Each row is a point on a landscape with many peaks, with its height.
From any point a climber steps to the highest of the 2 points nearest to it. It stops when none of these is higher. Distance is the straight distance between rows; heights are no part of it.
K281: [190 165 142 124 164 143  79 134 161 130 139 101 146 114 100  57 145 119
 192 141 179 162 151  95 150 169 125 168 122 142 206 154 132 147 173 220
 109 125 137 117  81  98 151  90]  height 25.3
K614: [138 105 116 192  94 138  76 104 144 121 113 177 140 133 159 169 118 109
 165 126 111 129 170  86  88 149 110  96  61 136 199  77 138 137  85 141
 117  94 119 129 118 168 141 113]  height 5.5
K471: [143 149 151 199 211 128 103 148 143 153 114  85  89 133 110 109 148 115
  97 163 120 110 111 114 140 151  96 152  81 117 142 107 101 155 169 176
 156 137 161 154 131 143 128 184]  height 48.6
K408: [149 103  96  94 123 114 135 136 136 192 119  94 119 135 124 132 107 174
 148 124 137 115 119 115 170 114 150 147 197 132 160 172 107  85 188 132
 142 148 101 103 104 114 120 189]  height 36.5
K983: [ 83 101 148 159 115 134 131 117  76 130 127 143 120 128 110 160 148  85
 134  55 126 100 114 119 135 110 122  78  86 149 151 108 116 110  88 141
 103 116 128 110 103 166 128 130]  height 22.8
K2: [125 116  78  95  69 119 155 162 118  82  89 181  54 154 140 219 120  60
 141 141 141 151 168 118 105  83 145 102 156 196  91 152  89  71 126  76
 106 147 112 129 193 117 177  97]  height 20.5
K668: [114  99 173 173 160 145 124 121 100 160 128 108 109 159 123 141 102 115
 151 150 118 147 133 143 111 146 142 154 126 120 148 106 111 103 227 155
 164 124 127 124 129 152 118 202]  height 50.4
K841: [132 103 114  91 102  89 169 119 119 129 118 128 113 143 140 159 127 168
 118  93 126  75 114 118 102  80 129 141 151 169 130 181  90  88 130 102
 126 161 125 128 119 120 143 167]  height 36.8
K428: [145 134 146 149 148  97  62 126 106 180 109 136 143  96  88  83  84 126
 146 148 137  87 142 126 134 134 138 131  85  91 166  90 127 162 103 169
 134  82 131  93  82 166 118 109]  height 46.9
K39: [142 188 116  82 116 131  94 130 117 165 118 156 166 111 137  42 121 143
 149 142 116  89 126 111 175 185 179 169 135  50 116 121 158 137 181 164
 129 116 119  81 110 133 150  82]  height 42.5
K163: [162 170 121 120 150 124  49  89 152 162 125 120 152  97 120  74 102 167
 123 160 135  44 132 124 125 146 152 161  88  74 112  99 125 186  86 159
 125 117 119 125 113 117 141 115]  height 44.3
K543: [ 89 127 156 151  97 144 101 113  89 169 141  98  87  71 163 121 209 138
 128  91  98  71  92  81 194 127 110 135 146 158 127 164  90 159  99  54
 119 149 145 183 131 109 143 146]  height 43.2
K243: [139 120 152 180 130 140 111 140 104 123 100 126  74 122 136 181 156 162
  62 115 122  58 121 159  95  84 131 130 128 150 127  85 102 101  99 129
 111 110 157 148 137 172 121 187]  height 54.9
K993: [112 115 130 133  76 122 135 129 101 134 118 125 111 149 137 141  94  89
 168 137 127 144 138 103  84 115 141  83  74  87 101 156 139 155 122  71
 119 149  96 109 123 119 147  90]  height 33.9
K776: [119  80 116 138  99 105  81 104 150 145  76 160  61 121 147 165 157 127
  91 143  79 135 162 155 100 142 137 110 117 112  99 128  50  96 136  47
 119 119 102  92 191 150 157 114]  height 13.4
K762: [ 93 143 180 156 161 147 123  91 103 108 161  93 114 128 107  88 120 102
 162 101 105  93 114 127  80 134 163 163  64 158 120  94 131 142 133 207
 123  91 149 164 133 122 146 160]  height 32.6
K773: [109  81 160 112 132  93  96 131  84 155 114 104 123 144 115 139 106 161
 114 152 154 102 139 183 120  78 157 133 157 127 113  91  90 101  84 154
 111  98 121  86  74 157  98 161]  height 15.5
K235: [120 108 121 109  60 102 165 141 118 103 119 113  76 151 130 166 121 125
 136  86 107 109 136  94  58  72 140 102 101 160  97 165 120  85 143  85
 127 149  84 143 138 101 152 164]  height 34.5
K59: [128 131 166 134 144 151 123 121  93 123 152 105 150 147 157 123 144 155
 160 159 139 108  92 143 131 129 134 166 122 105 119 115 136 165 127 152
 137 156 123 142  93 142 135 130]  height 25.9
K919: [109  82 165 142 188 171 174 108 124 126 163 101 147 163 124 134 106 113
 150 156 141 179 132 178 131 132 125 154 131 149 124  91 136  90 194 180
 140 132 143 135 146 118 111 194]  height 45.6
K719: [143  99  92 125 163  93 141  89 144 175 115 169 176 117  90 132  80 125
 138 137 150 116 141 167 188 123 135 179 141 122 120 155  90 108 135 141
 153 164 128  79 120 138 113 151]  height 47.8
K109: [104 134 174 169 128 161 148 151 102  78 146 176 152 142 122 125 129  81
 165 101 129 139 101 115 102 136  97  92  86 153 142  76 181 108 140 183
 117  93 180 137 108 157 127 125]  height 22.3
K520: [134 129 129 116  88 167 158  88  98 103 147 100 124 149 159 109 175 136
 193  95 105 159 101 153 111 147 161 154 160 168 177 149 127  58 212 144
 131 128 112 130 135  88 147 163]  height 29.3
K763: [130 166 108 151 179 140 136 102 185  71 161  74 142 107 151  85 148 152
  76 148 105 135 102 130 104 131 111 132  95 132 107 117 188 178 122 167
 127 119 188 186 172 100 129 164]  height 9.0
K374: [119  90 163 176 138 135 114 127  85 148  96 144  89 137 114 165 124 107
 100 145 124 129 137 173 135 133 133 136 140 118 139 101  76  83 168 131
 148 106 144 104 144 182 110 155]  height 54.7
K6: [149 179 182 150 161 164  72 111 139 110 159 137 131 111 132  56 130 125
 189 165 139 130 151 100 143 194 124 177 106 135 173 108 117 157 174 218
 119  92 164 122 117 148 149  96]  height 27.2
K759: [ 98 180 163 113 188 184 123 121  59 124 144 148 131 109 106  76 110 115
 140  89 141  98  86 152 182 162 132 171  91  96 100 111 120 139 177 177
 118 161 137 125 100 132 158  80]  height 17.0
K137: [119 159 132  99 120  86 146 159 122 144 130 165 142  88  90 107 124 121
 117  94 154 110  94 120 171 121 137 139 185 135 141 154 143 130  80 142
 150 110 127  96  80 137  96 111]  height 18.3
K35: [119 129 197 189 149 131 106 130 134 110 164 121 149 124 129 130 148 112
 112 138 146  96 122 116  99 119 113 132  75 119  95 103 136 198  44  95
 120 105 122 168 120 101  98  96]  height 15.4
K306: [110 106 104  74 116  97 140 136 152  85 140  88 171 162 114 132  98 168
 100 175 173 171 148 165 155  73 109  66 142  91  82 122 179 113  79 131
 100 129 154  90  96 134 121 103]  height 26.3
K977: [115 144 130 170 105 117 175 151 141 126 144 156 121 130 123 133  83  70
 172 172 121 204 161 104  85 137 131 143 144 126 100 135 174 107 210 116
 170 104 147 115 159  98  85 133]  height 33.0
K880: [122 139 120 128  62 129 116 100 103 123 100 117  75 139 142 107 112  97
 175 132  85 150 143 112  58 155 146  93  63  64  99 115 129 128 161  86
 123 101  93 120 147 103 167  62]  height 36.2
K957: [159 185 107 156 163 149  92 149 158 127 129 113 127  85 119 111 148 107
 102 121 131 101 105  76 122 152 111 113  79 101 167 119 146 203  75 125
 123 113 110 164 102  97 131  85]  height 26.2
K179: [169  82  66  92 140 116  97  75 169  96 106 132 214 116 146 142 138 174
 112 160 126 117 158 179 132 111 123 135 110 126 126 131 125 121  49 149
 129 164 150 109 157 136 156  87]  height 11.7
K357: [151 158 104 116 129 148 145  88 135 117 131 127  94 114 120  67 121  96
 144  93  66 156 144 139  75 188 169 158 107 118 136 107 130  98 218 143
 136  96  87 127 183  71 129 114]  height 43.3
K173: [116 117 155 105  60 159 132 113 102 124 150  76 126 139 167 106 197 174
 179 112 121 132 108 108 138 123 163 153 191 166 189 157 133  88 158 158
 111 130 130 151  93 113 149 181]  height 32.0
K573: [113 126 107  85  83 123  96  94 115 162 126 137 193  93 170  97 160 125
 195 129 114 113 123  98 161 127 151 134 124 102 117 161 128 158  86  84
 119 158 121 107 114 133 135  72]  height 11.8
K521: [148 163 110  94 105 133 105 115 136 126 125  92 124 134 141 118 129 190
 121 113 150  70  85 140  98 105 143 128 120 108 124 104 169 151 107 160
  93 101 114 149  72 102 129 167]  height 31.0
K590: [132 144  79 104  98  88 168 135 152  95  88 171  87 144 137 157 123  72
 102 122 109 155 141 130 104 122 133 112 140 144  88 154 124  76 134  91
 121 133 127 115 196 109 155 129]  height 19.4
K757: [ 71 101 199 166 115 155 140 160  87 144 137 135 104 137 116 148 136  74
 163  96 123 150 134  89 134 135 120  74  93 142 169 108 146 117 134 129
 133  92 135 130  81 153 124 122]  height 21.3
K275: [151 117 159 172 111 155  88 143 113 113 126 102 104 139 141 149 165 121
 138 141 119 159 169 103  83 140 131  83  99 131 206  65 125 129 125 147
 117  76 109 170 127 150 136 140]  height 6.2
K72: [160 174  91 103 117 121  95 108 150 100 122 145 136 121 136 123 123 197
 102 131 128  32 108 175  63  91 149 176 103 123  96 104 139 137  80 133
 108 113 118 128 102 110 125 131]  height 33.2
K780: [106  83 161 156 112 139  69 117 117 154 109 112  79 107 149 145 166 127
 100 133 100 132 147 125 121 159 123  81 103 100 112 121  55 148 109  40
 123 106 111 129 153 135 132 109]  height 14.0
K250: [124 144 153 126 160 161 181 163 130 125 148 156 134 135 108 120 116  82
 148 123 142 201 123 114 164 157  91 120 150 122 147 138 153 136 184  98
 157 154 128 118 128 105  96 101]  height 22.1
K332: [101  81  90  95  84 134 161 188 123  47 133 109 144 168 155 194 123 149
 115 117 161 152 147 110 109  78 120  31 157 163 120 131 140  74  85  99
  57 131 136 124 136 124 145 143]  height 29.7
K140: [120 135 155 171 149 150 182 115 151 132 170 144 162 137 119 116 112 114
 167 109 121 144 114 142 142 135 144 199 160 147 110 126 137  91 201 150
 157 153 157 122 149  99  96 201]  height 41.3
K278: [130 131 136 116 122 135 200 139 138 131 138 114 115 147 134 145 122 132
 106  92 130 122  91 111 128 100 118 116 157 157 132 175 147  89 178 123
 146 166 134 153 127 116 119 193]  height 39.2
K309: [116 142 165 131 149 150 119  95 111 130 104 148  92 112  99 124 174  53
 135  38  91 166 123 134 147 165 140 149 122 174 167 100 104 114 133 129
 123 113  86 130 158 102 125  96]  height 9.5
K811: [116  61 123  98 184 117 134 141  71 178 105 123 146 118  89 174 104 111
 114 108 149  94 135 116 167  93 127 117 127 158 151 169  70 113  92  85
 125 177 106 109 129 116 121 116]  height 25.1
K656: [ 88 179 165  97 131 156 151 147  77 129 147 122 136 153 101  59 105 122
 121 110 128 111  94 131 140 157 148 147 112  65  62 100 158 153 172 156
 109 134 129 127 114 113 138  98]  height 18.6
K475: [137 143  91  77 147 120 122  90 156  99 146 115 169 138 114 134 111 202
  86 119 150  57 102 201 110  68 129 163  98 128  61 129 151 146  78 144
 107 178 112 141 111 119 133 101]  height 35.8
K295: [138 127 128 124 217 109 174 145 170  94 160 115 179 175  85 124  82 139
  82 171 159 172 153 160 148 142 115 154 152 158 140 105 152 139 108 202
 157 122 155 150 134 135  97 144]  height 19.6
K949: [ 87 137 128 118 132 119 144  77 113 141 102 182 114 123  77 140 159  46
 139  26 113 134 109 135 163 144 139 137 133 164 115 138  92  92  93 102
 114 130  96  88 156 110 125  88]  height 10.5
K310: [126 132 124 101 157 123 146  84 153  81 148 118 151 156 113 128  86 183
  81 159 106 112 118 198 103 121 129 149  93 112  44 126 140 149 115 136
 129 148 124 148 151 119 140 107]  height 39.0
K902: [ 83 112 109 179  96 115 163 140 130 127 124 177  94 125 126 179  78  25
 173 152 119 204 173 112 120 115 111 103 140 163 108 130 138  71 186  82
 158 115 167 105 187 131 103 131]  height 31.1
K928: [103 107 135  97 140 129 131  96 109 157 160 111 213 108 134  95 148 119
 172 112 146 122 120 141 202 121 160 142 117 134 114 161 141 161  68 130
 118 172 143 119 108 141 128  76]  height 11.1
K123: [172 152  86 180 167 141 107 102 187  87 127 107 139 122 174 150 162 174
  71 163 120 100 134 125 112 129  98 152 111 142 146 122 131 168  82 141
 120 150 166 183 168 127 142 168]  height 10.1
K336: [110 123 109 166 192 104 162 119 156 132 120 141 125 104 119 146 141 134
  58  81 110  85 115 130 132 118 110 113  68 139 105 158 132 171  86  91
 114 156 168 144 168 135 149 151]  height 17.6
K498: [135 111 124 107  76 179 120 156  84 122 108 129  91 133 157 169 176 117
 131 132 133 165 114 118 121 124 132  98 184 147 178  97 105  89 117  98
 121 112 100 148 125 149 116  96]  height 23.5
K684: [127 132 156 158 198 146 156 153 151 128 164 155 169 139  85 117  79 109
 117 157 148 189 155 144 189 169  91 129 154 110 151 120 132 119 161 153
 165 122 156 110 123 138 100 142]  height 20.9
K169: [140 128  89  88  57  90 146 111 138 129 134 142 156 126 170 117 117 161
 169 148 123 103 126 124 113  87 154 143 117 105  73 183 143 137 104  92
 118 170 124  95 116 106 147  96]  height 12.7
K851: [113  78 103  97 144 113 132 174 153  93 131 106 152 159 128 186 106 161
  80 138 158 143 167 153 136  78 120  66 131 126 104 130 126 105  70 107
  95 125 144  92 127 135 146 139]  height 28.0
K517: [136  89 126  98 198  95 143 148 112 147  93 148 131 109  76 155 108 102
  70 113 146 131 155 143 148 128 120 116 110 123 116 144  88 149  72  93
 126 154  84 118 130 121 126  57]  height 26.1
K533: [117  87 120 104  93 108 120 120 149 117 151 129 177 168 171 158  96 175
 174 195 146  97 152 159 111  55 133 134 109 115  50 148 138 142  86  94
 120 186 126  92 110 142 119 121]  height 13.6
K244: [ 80  27 129 142  77 103 122 138 116 112 136 101 139 142 177 188  85 155
 166 141 116  97 169  56 118  83 106 115 119 183 140 169 106 109 129  93
 116 127 141 125 104 142 143 174]  height 28.2
K708: [ 92 114 142 124 145  89 163 105 133 111 149 135 124 126 103 116 137 125
  72  57 140 117 100 159 109  91 119 116 109 143  46 151 130 142 118 120
 121 147 160 144 172 119 119 161]  height 16.3
K225: [132 183 105 152 130 127  97 116 158 133 111  68  76 124 112  99 140 159
  98  95 116  65  98 129 105 123 123 102  82 113 144 103 166 129 121 169
  98  88 148 161  95 117 130 189]  height 29.1
K406: [116 167 124  50  98 121 160 172 102 118 133 119 138 152  87  71  95 156
 138 131 152 156  79 154 145 134 119 116 197  74 109 114 191 102 165 154
 115 105 150 113  75 113 121 128]  height 22.2
K241: [100 143 146 142 145 126 107  83 125 104 154 102 128 136 137 103 125 162
 108 118 100  88 114 163  65 125 148 169  70 133  69  98 132 165 109 174
 103 117 147 165 147 110 132 156]  height 35.5
K341: [195 162 118 156 170 146  62 140 142 160 115 154 123  89 109  87 108 131
  96 161 154 112 121 112 170 154  92 117 129  97 183  92 122 168 126 171
 152 119 150 120 116 181 127  96]  height 49.8
K503: [127  97 110  95 119 113  90  77 101 131 101 114 153 135 132 113 116 165
 142 135 141 103 107 192 163 107 142 115 148  94 117 119  93  80 107 168
 112 130 155  64  97 174 131 152]  height 14.2
K846: [173 152 163 107 155 131  74 148 140 190 144  78 137 153 128  63 160 146
 200 162 186 141 168  93 169 157 163 183 148 125 176 121 160 162 187 220
 116 135 114 126  59  99 139 133]  height 23.7
K606: [101 127 199 130  78  86 169 181  80 166 153 163 142 117 108 130 140 131
 154 113 149  98 109  88 139  69 143 139 181 154 106 168 124 127  90 123
 138 120 126 121  79 149  79 131]  height 17.5
K226: [112 108 174 123 109 112 144 177  95 145 137 108 130 147 118 154 116 151
 127 154 150 142 133 137 111  94 132 126 181 123 102 120 137 131 120 150
 138  89 130 126  85 136  85 159]  height 16.5
K589: [147 102 116 129 162 144 156 138 149 138 139  74 115 141 151 130 143 146
 136 106 115 164 124  91 127 141 110 115 140 161 188 170 130 113 196 127
 148 154 135 159 134  82 145 214]  height 42.1
K676: [119 173 176 145 197 184 121 118 107  76 159 109 113 123 125  64 143 109
 160 118 116 113 124 123 128 187 113 161  74 158 150  95 124 138 178 218
 115  86 173 144 129 107 146 122]  height 29.5
K786: [155 145 128 100  79 204  70 140 113 138  99 135 100 100 181 128 188 129
 143 141 157 120 103 110 150 119 108  94 167 114 195  87 122 141 109 102
 129 137  90 152  96 150 139  64]  height 25.0
K642: [112 170 131  68 117 130 168 150  77  90 142 148 129 161  86 102  93 104
 145 127 160 143  80 160 101 128 133 136 140  98  88 104 156 110 154 151
 128 133 108 126 107 110 125  84]  height 20.4
K105: [ 84  76 126 161  72  96 164 138 114 140 123 141 100 146 142 183  85  95
 151 141 111 134 160  86 112  96 127 103 131 152 105 169 116  85 172  89
 132 112 164  97 150 141 120 166]  height 29.4
K897: [149 107  87 120 177 117 111  67 108 168  95 154 153  77 100 127 146 123
 121 129 125  69 104 173 190 118 135 193 135 129 149 153  70 118  98 124
 131 183 135 116 147 146 145 117]  height 50.6
K433: [146 149 115  95  98 155  99 130 116 178  84 152  82  79 158 123 169 117
 144 109 113 100  95  98 161 137 121 134 183 127 173 133 113 152 127  84
 157 158  76 137 108 158 124  85]  height 26.4
K379: [ 98 134 128  89 113 154 112 116  63 154 139  93 108  85 138 127 186 154
  98  88 113  87  62 123 154 119 134 130 136 107 100 180 101 148 110  58
 114 179  94 158 131 107 153 113]  height 40.8
K894: [151  95 105 115 117 147 132 218 143  59 117 127 161 159 181 218 134 147
 118 110 160  97 181  96  81  78 134  79 139 166 128 110 131 102  63  67
  70 156 103 146 135 123 145 154]  height 31.2
K742: [150  92 115 128 107 143 151 182 110  98 106  90  96 150 143 207 133 138
 107  78 133 104 162  65  60  85 127  79 123 175 157 129 123 105 104  87
 101 139  79 174 116 112 143 164]  height 32.5
K10: [116 118  92  80  66 173 128  91  94  97 149 113 145 124 177 147 182 166
 155 103 114 122  85 130 123 115 121 114 129 121  95 159 129 121 112  80
 104 175 100 174 129  98 162 118]  height 37.7
K892: [165 122  94 125  99 105  77  92 132 160  89 144  75  93 115 119 168 148
  83 110  77 105 131 178 136 165 151 135 147 102 127 128  60  98 140  93
 135  91  93 100 175 148 147 107]  height 12.6
K598: [148  67 102 110 152 135 156 144 142 132 128 138 171 130 145 186 107 148
 110 165 140 154 150 107 158 106  88  93 135 146 155 172  97 131 132  85
 148 193 112 129 143 146 137 104]  height 30.2
K636: [143 111 189 193 178 140  87 136 123 152 124 100  93 107 123 135 158 100
  74 140 126 134 135 108 118 154 116 122 104 112 117 106  85 195  91  77
 139 107 115 163 160 122 114 116]  height 14.7
K443: [128  76 149 134 162  98 144 162 132 193 145 123 137 143 133 170  71 153
 134 181 158 140 166 111 124 113 118 125 151 107 122 167 118 150 159 102
 161 169  97 123 119 145 111 146]  height 29.0
K620: [160 163  82 107 115 120 133 119 148 111 127 112 126 111 129 101 163 144
 103 122  91 161 111 139 112 179 142 120 143 115 149 135 134 128 158 144
 126  90 104 139 160  82 144 136]  height 48.0
K673: [130 138  97 111  84 112 128 147 115 115 116 157  99 142 111 140 115  88
 126 163 130 200 143 136 110 157 121  93 173  99 143  98 133  75 165 129
 140  74 143 100 140 134 120 107]  height 18.9
K632: [145 159  97 153 158 121 152 130 189 116 119 154 130 120 136 120  98 135
  84 113 116 114 118 106 143 149  82 100  93 114 135 158 159 175 130 123
 147 136 165 145 146 150 129 143]  height 18.4
K331: [156 155 164 144 123 147 129 175 138 121 133 130 116 118 150 125 171  98
 131 126 131 176 118  70  86 145 110 117 127 119 176 113 144 197  91 112
 154 105  84 187 101 107 111  83]  height 25.2
K284: [161 134 140 173 169 151  94 143 132 138 129  79  77 134 125 110 154 135
 135 157 140 139 114  98 130 157 104 121 117 125 206 126 108 135 201 162
 132 148 128 167 131 133 167 180]  height 45.5
K995: [142  96  95 140 146 154  89 136 150 124  95 170 157 127 151 155 134 107
 128 129 149 147 182  83 142 139 103  73 115 133 179  89 134 149  60 116
  96 122 135 137 137 173 140  99]  height 5.0
K4: [129 136 154 125  94 131 172 142 136 145 167 138 163 170 143 129 115 139
 202 157 137 181 141 119 135 137 149 177 191 134 139 139 175  96 203 163
 152 139 142 100 109 117  98 171]  height 38.2
K744: [104 110 124 123  46 125 131 147  94 106  93 139  38 155 136 188 133  77
 143 141 125 156 150 132 107 103 150  96 176 174 123 125 100  67 130  73
 135 111 110 133 155 138 123 103]  height 21.8
K28: [ 92 140 123 159  82 119 182 151 143 159 161 120 118 140 115 131  88  83
 200 135 131 173 167 104 132 112 150 138 182 140 110 110 173  53 244 137
 155 121 148  91 146  92  98 193]  height 35.3
K111: [ 92 126 111 109  76 188 149  75  90  87 140 141 126 130 162 114 185 106
 202  88  99 162  89 134 124 145 119 125 113 156 135 140 122  81 176 114
 101 163 117 144 146 104 174 118]  height 33.5
K488: [141 150 164 146 148  87 130 155 162 117 155 140 125 124 123 127 105 148
  92 144 129 117 151 120  64 117 116 149  92 130  81 121 145 201  62 100
 147  91 115 128 117  94  92 110]  height 16.1
K643: [162 175 114 101 128 116 129 118 174 136 142 140 138 120 127  67 101 159
 125 149 100 148 130 122 137 199 142 146 142  82 114 136 143 158 190 146
 143 103 121 109 157 108 134 119]  height 45.0
K789: [122 115 143 175 113 156 104 127 101 102  89 148  72 110 164 150 147 127
  63 117 102 101 121 178  99 124 130 121 138 127 112  76  90  97 151 105
 133 100 161 133 187 206 114 154]  height 59.4
K818: [119 147  87 124 123  87 163 122 152 127 131 158 170 157  81 116  44 133
 135 153 144 157 136 174 179 135 154 194 181 104  72 142 130  99 159 148
 150 158 138  65 124 109  98 134]  height 45.3
K765: [109  76 127 126 116  79  97 132 152 159 114 123 133 162 139 148  71 178
 152 170 149 101 166 159  87  74 141 143 111 136  75 121 120 124 101 136
 115 113 124  86  87 150 112 180]  height 14.5
K532: [156 160 111 173 169 160  78 120 154 132 124 132 138  77 147 119 153 140
  92 165 143 103 100 128 188 134  78 144 142 105 141 126 116 174  71 106
 145 146 165 150 123 177 116  91]  height 47.2
K775: [187 143 100 111 126 126  95 162 135 183  92 128 122  78 134 120 130 152
 110 135 147 101 123  91 158 114 105 100 153 100 172 153 134 170 101  86
 155 142 107 124  96 145 121 115]  height 27.4
K978: [138 101  84 111 106 128  69  84 120 103 105 139 191 117 144 128 114 157
 132 144 149  82 148 182 129  82 125 110 106 100 116  88 129 105  56 154
  95 121 159  77 106 163 133 120]  height 13.0
K910: [154 149  98  91  99  80  67 100 131 194 106 136 151 123 138  67 116 165
 154 150 120  81 131 123 123 134 190 159 132  71 109 125 141 165 128 141
 121 115  94  96 111 125 147 114]  height 42.3
K155: [144 116 147 125 183 131 146 132 115 148 127 102 131 135  94 123 108 135
  98 134 144 136 109 143 132 128 134 151 124 113 125 142 113 170 107 136
 140 144  93 142 116 115 118 108]  height 27.6
K347: [146 150 136  82 155  88 162 163 164 103 153 113 145 161 114 123  97 156
  90 160 138 159 145 148  62 120 127 137 136 148 107 114 173 186  77 151
 139  98  91 143 113  90  92 113]  height 16.9
K602: [134 127 132  94  68 123 118 140 115 184 147  91 140 139 173 102 167 184
 169 154 133 135 133 101 187 138 170 153 237 116 166 166 120  96 182 121
 131 128 120  94 105 127 118 166]  height 34.7
K531: [127 104  98 114 102 123 154 129 139 113 143 130 148 155 130 160  94 103
 149 186 145 207 151 125 128 117 112 102 120 118 113 160 130 128 136  84
 136 154 115 113 147 117 140  82]  height 31.8
K952: [132 148 111 123  84 127 133 150 120  92  99 157  86 120 137 137 128 103
  86 149 111 150 118 143  93 133 118  96 138  93 100 103 130 123 137  95
 123 115 138 112 152 137 128  93]  height 18.2
K852: [ 89  88 135 138 175 145 158 128  97 136  97 161 135 131 106 182 135  75
 108  71 141 116 120 104 161 127 119 105 117 184 157 135  90 102  88 116
 105 160 121 135 138 164 128 133]  height 24.1
K197: [154 129 141 208 193 112 111 132 125 150  99  97  85 128 113 163 154 138
  76 165 131  68 120 133 103  97 119 170 105 142 149 114  84 149 103 144
 127 131 137 172 125 142 124 179]  height 51.5
K88: [129 131 151 143 130 161 101 123 114 135 133 113  79 124 110 118 178 101
 163  75 114 170 133 133 154 174 147 108 135 146 207 100  98  80 184 128
 127  91 104 115 123 124 131 121]  height 8.2
K609: [158 145  77 135 146 147 120 104 190  74 124 161 184 123 168 146 131 167
  86 152 122 107 148 164 120 121 102 142 109 137 124 109 135 153  68 120
 116 163 145 152 172 159 147  92]  height 10.8
K942: [ 85 127 139  74 123 123 173 135 126 120 155  96 177 170 110 101 108 168
 125 143 154 166 112 166 192 116 124 111 165 104  79 137 183 122 131 153
 113 141 161 125 100 134 121 125]  height 24.3
K305: [125 126 146 161 137 157 114 145 126 146 119 116 108  86 165 143 178 156
  92 132 133  78  85 111 165 106  91 133 152 151 131 162  92 169  82  69
 125 159 166 161 125 141 123 153]  height 44.9
K190: [103 151 165 150 133 166 164 142 116  95 152 158 167 142 135 127  84 131
 132 155 134 107 101 120 117 127  95 132 100 118 105  96 173 154 126 161
 152 135 158 144 107 170 114 110]  height 24.2
K270: [117 146  82 110  98  91 132  87 163 158  92 198 117  93  79 123 128  80
 145  72 101 132 124 140 187 158 140 160 160 133  96 167  99  85 124 103
 145 122 101  66 152 100 115  87]  height 11.3
K855: [139 128  85  78 166 102 165 119 150 109 125 133 158 162  79 113  49 152
  99 160 136 155 127 197 132 134 141 180 137 112  69 135 126 105 147 162
 153 173  96 124 129 113 118 106]  height 42.6
K394: [ 76 120 144 124 112 111 168  55 139 100 190 104 174 127 124  98 181 113
 134  94  88 177 125 173 128 138 150 153 114 147  70 156 139 150 103 130
 104 144 140 141 184 100 132 128]  height 13.3
K404: [143 140 104 120 112 102 141  98 127  95  91 162  70 147 127 123 116  58
 126 102  62 160 148 120  47 176 149 113  72 127 123 109 121 113 164 103
 138 100  71 140 189  99 142  72]  height 39.1
K5: [143 111 148 157 125 149  95 155 122 133 112 113  77 138 115 142 156  83
 152  83 111 178 177  97 117 182 135  58 109 158 252  88 120  79 156 139
 106  92  98 154 147 170 151 118]  height 7.1
K722: [124 165 146 100 177 123 157 149 135  87 166  94 166 152  90  99 115 137
 102 151 170 150 126 148 120 126 126 138 130 168 137  91 168 169  48 203
 123  94 133 161  99 103 108 107]  height 18.1
K979: [154 147  68  88 103  89 111  99 152 159  90 152 115  89 110 114 141 145
  97 119 101 103 108 161 165 168 144 136 146  81  80 175  99 101 149 100
 133 113  98  75 162 106 144 111]  height 11.9
K813: [148 183  96 191 130 141  83 135 166 135  94 118  73  96 133 131 162 122
  93  88 113  77 125  73 116 147 107  89  74 119 195 115 154 160 111 115
 134  98 139 184 114 122 146 146]  height 27.3
K967: [105 126 149 135 103  92 183  80 136 107 157 149 133 113 123 112 161  87
 121  79  98 138 114 139  99 122 148 150 132 163  72 164 121 108 142 110
 146 130 141 123 190  95 111 151]  height 14.9
K693: [134 158 134 146 128 104 128 140 151 156 129 161 117 103 105 100 111 100
 133 100 101 139 133 125 165 175 136 147 165 127 167 132 129 114 130 152
 157  80 141  90 107 135 102 124]  height 19.1
K132: [151 105 111 120 152  71 117 165 150 198 103 133 128 102 122 144  80 172
 116 153 150  87 160  99 122  91 109 119 131 101 124 167 128 161 121  95
 149 134 134 100  94 143 116 130]  height 28.1
K788: [154 143  98 166 117 122 160 165 180 124 135 186 153 128 160 143  90 124
 145 157 119 167 148  81 120 150  90 107 133 132 176 140 178 152 151 144
 163 112 156 131 120 173 100 130]  height 19.2
K261: [ 74 118 151 132 124 131 166  85 128 110 194  91 197 132 115 121 151 129
 148  85 128 131 109 134 163 114 130 125  72 132  89 155 156 161  95 136
 102 172 143 155 121 121 147 116]  height 11.6
K325: [105 130 179 154 172 133 125 140 146 115 148  67 125 126 142  78 154 127
  89 150 113 146 102 121 142 127 112 103 113 119  88  97 199 143 152 171
 121  84 199 173 145 126 107 200]  height 7.7
K876: [139 146 110 130 112  91 113 178 161 146 131 177 147 106 110 126  99 106
 132 166 140 190 165 103 144 154  95 105 178 111 162 139 148 129 134 134
 157  95 138  85 129 153  94 103]  height 19.9
K414: [138 152 153 129 143 161 173 162 127  96 143 124 139 130 135 118 180  98
 135 118 147 203 113 105 128 156 101 133 161 173 178 141 153 160 119 144
 141 116 122 161 138  99 118 118]  height 23.9

For each start below, name the point where the climber stops.
K520: K341
K261: K876
K763: K876
K406: K789
K590: K620
K928: K876
K902: K789
K443: K620

Call two points neighbours if one is among the 2 nearest of the other. Go from one point of each pair to the other, from neighbour to neighbour, staying as high as possible. Name the lowest point that can't be avoided.
K155 and K897: K811
K876 and K620: K952
K620 and K341: K910

Write out the way that a climber takes from each point below.
K952: K590 K2 K744 K498 K786 K433 K775 K132 K443 K598 K531 K993 K880 K404 K357 K620
K656: K642 K406 K942 K306 K851 K332 K894 K742 K235 K841 K278 K589 K284 K471 K197 K243 K789
K105: K902 K977 K28 K4 K140 K919 K668 K374 K789
K244: K841 K278 K589 K284 K471 K197 K243 K789
